Each row is a point on a landscape with many peaks, with its height.
From any point a climber steps to the highest of the 4 points nearest to it. It stops when none of these is higher. Distance is the straight distance between rows; heights are no part of it.
Vube height 74.1: [ 13   4   1   3 -32  -5 -13 -16]
Bure height 53.3: [ -6  -1 -14   4  12 -17  23  -9]
ritip height 61.6: [-21   7   7  -1  -2  17   5   3]
kanal height 39.4: [ 28   8   7  11  13 -14 -12   6]
sig height 47.7: [  4   5   5   3   8 -10  -3 -11]
lobar height 62.2: [ 27   0   3  -2 -12   0 -28   6]
Tafu height 31.5: [ 21   4   3   6  10 -20  -2  -6]
gigo height 57.2: [-22  -7  -9 -10  30   0  14   9]
Zigi height 63.5: [  5  -2   5 -10  -9  14 -28   3]
peg height 58.4: [-5  4  9 -1  2 -1 -7 -4]
dok height 33.0: [-20 -28 -26  -1  12  -9  38   6]
sunu height 1.1: [ -2 -20 -22  -6  37 -20  19  16]
naru height 64.6: [-23   7  10   8  -7  18  28   3]
Lagi height 64.2: [ -5   7   4  12 -22  -2   8 -21]
kup height 54.6: [ 26   6   6   8  -4 -13 -14  -8]
leni height 14.3: [-3  4  3 -4 26 -5 -6  8]
Luz height 70.6: [  6   3   3  10 -29  -6   1 -24]
gek height 65.9: [ 15  -2   0  -7 -17   9 -29   4]
moto height 77.2: [-25  -2  -4   4   7   6  37   4]
toso height 49.8: [  6   3  11  -7   9   3 -22  10]
runo height 69.6: [ -7   6   6   6 -26   9   6 -11]
Muna height 77.9: [-27 -10 -11  -3  15   5  34   9]
mek height 64.1: [-20   2  -8   2  13   1  25  -2]
temo height 55.1: [-19   1  -4   0  13   1  16   0]
Mora height 67.8: [-14   4   8  -2  -9  12  -5   1]
gareg height 43.8: [-14 -10 -19   5   6 -12  38  -7]
vifez height 62.8: [-17   4  12   7 -23  24  16  -1]
fab height 17.1: [ 13   3  -2   1  22 -15   4   0]
Dusi height 65.8: [ -2  -2   0   0 -40  11  -8 -13]
Muk height 57.4: [ 31  -7  -9 -18 -15  17 -32  15]
tep height 62.1: [ 19  -3   8  -8  -6   5 -33   8]
disaz height 57.9: [-28  -2  -1  -2  15  15  25  10]
medi height 3.0: [ 13  -5  -8  -3  37 -19  11  15]
Kip height 54.7: [ 30   6   7   7  -4  -7 -21   5]
fimo height 63.6: [ -2  -4  -7  -8 -40  19 -12  -5]
Des height 72.5: [ -9   6   7   5 -18  11   0  -7]
Dul height 46.3: [ -7   5   5  -6   8   2 -14   4]
tuva height 67.1: [-25  -5   2   4   5  18  49  12]
Luged height 70.5: [  7   7   3   6 -18  -5  -7 -18]
mez height 81.6: [-17   6   0   4  -3   5  20  -8]
pogi height 20.1: [  6   5  -2  -2  23 -14  -2   0]
segu height 79.5: [-13  -8 -11  -6  23 -10  21   6]
segim height 58.3: [ 39  -3   0   2 -20   0 -28   5]
mak height 5.3: [ -3  -6  -1  -8  38 -11   1  16]
Gava height 67.4: [  2  -4  -1  -6 -25  10 -24  -4]
Bepe height 23.2: [ -3   3  -4  -6  26 -11   4   2]
gugi height 30.9: [ 10   6   9   1  21  -8 -15   6]
kuf height 33.4: [-7  2  1 -1 16 -8  5 -4]
vem height 24.9: [-23 -21 -21   6   5   5  53   9]
nuv height 55.3: [ 13   8   9   1  -2  -4 -19   1]
Gerep height 69.0: [ -2  -1   1  -4 -27  10 -16  -6]
dogi height 30.4: [ -2   7   1   5  -4 -13  12 -18]
Madeb height 62.0: [ 22   7   6   6 -13 -13 -13 -11]
Tula height 52.7: [-20   5   6  -6  10  13  -2   7]
rom height 44.2: [ 53   3   0  19 -13   1 -27  13]
bamiz height 68.7: [ 14  -4   2  -4 -21   0 -25  -5]
fufum height 41.9: [-23   2   5 -13  24  10  -4  11]
vevan height 71.7: [  5   0   2   2 -19  -2 -15 -15]
Bak height 59.8: [  8   0   6  -4  -5   2 -24   2]

For each start below, name the point where the climber stops.
Tula => Des
bamiz => Vube
fufum => segu

Two climbers start at each pair of points below. Name the first point that both come to, or write never.
peg / Madeb => never
rom / kup => Vube
Gava / Muk => vevan
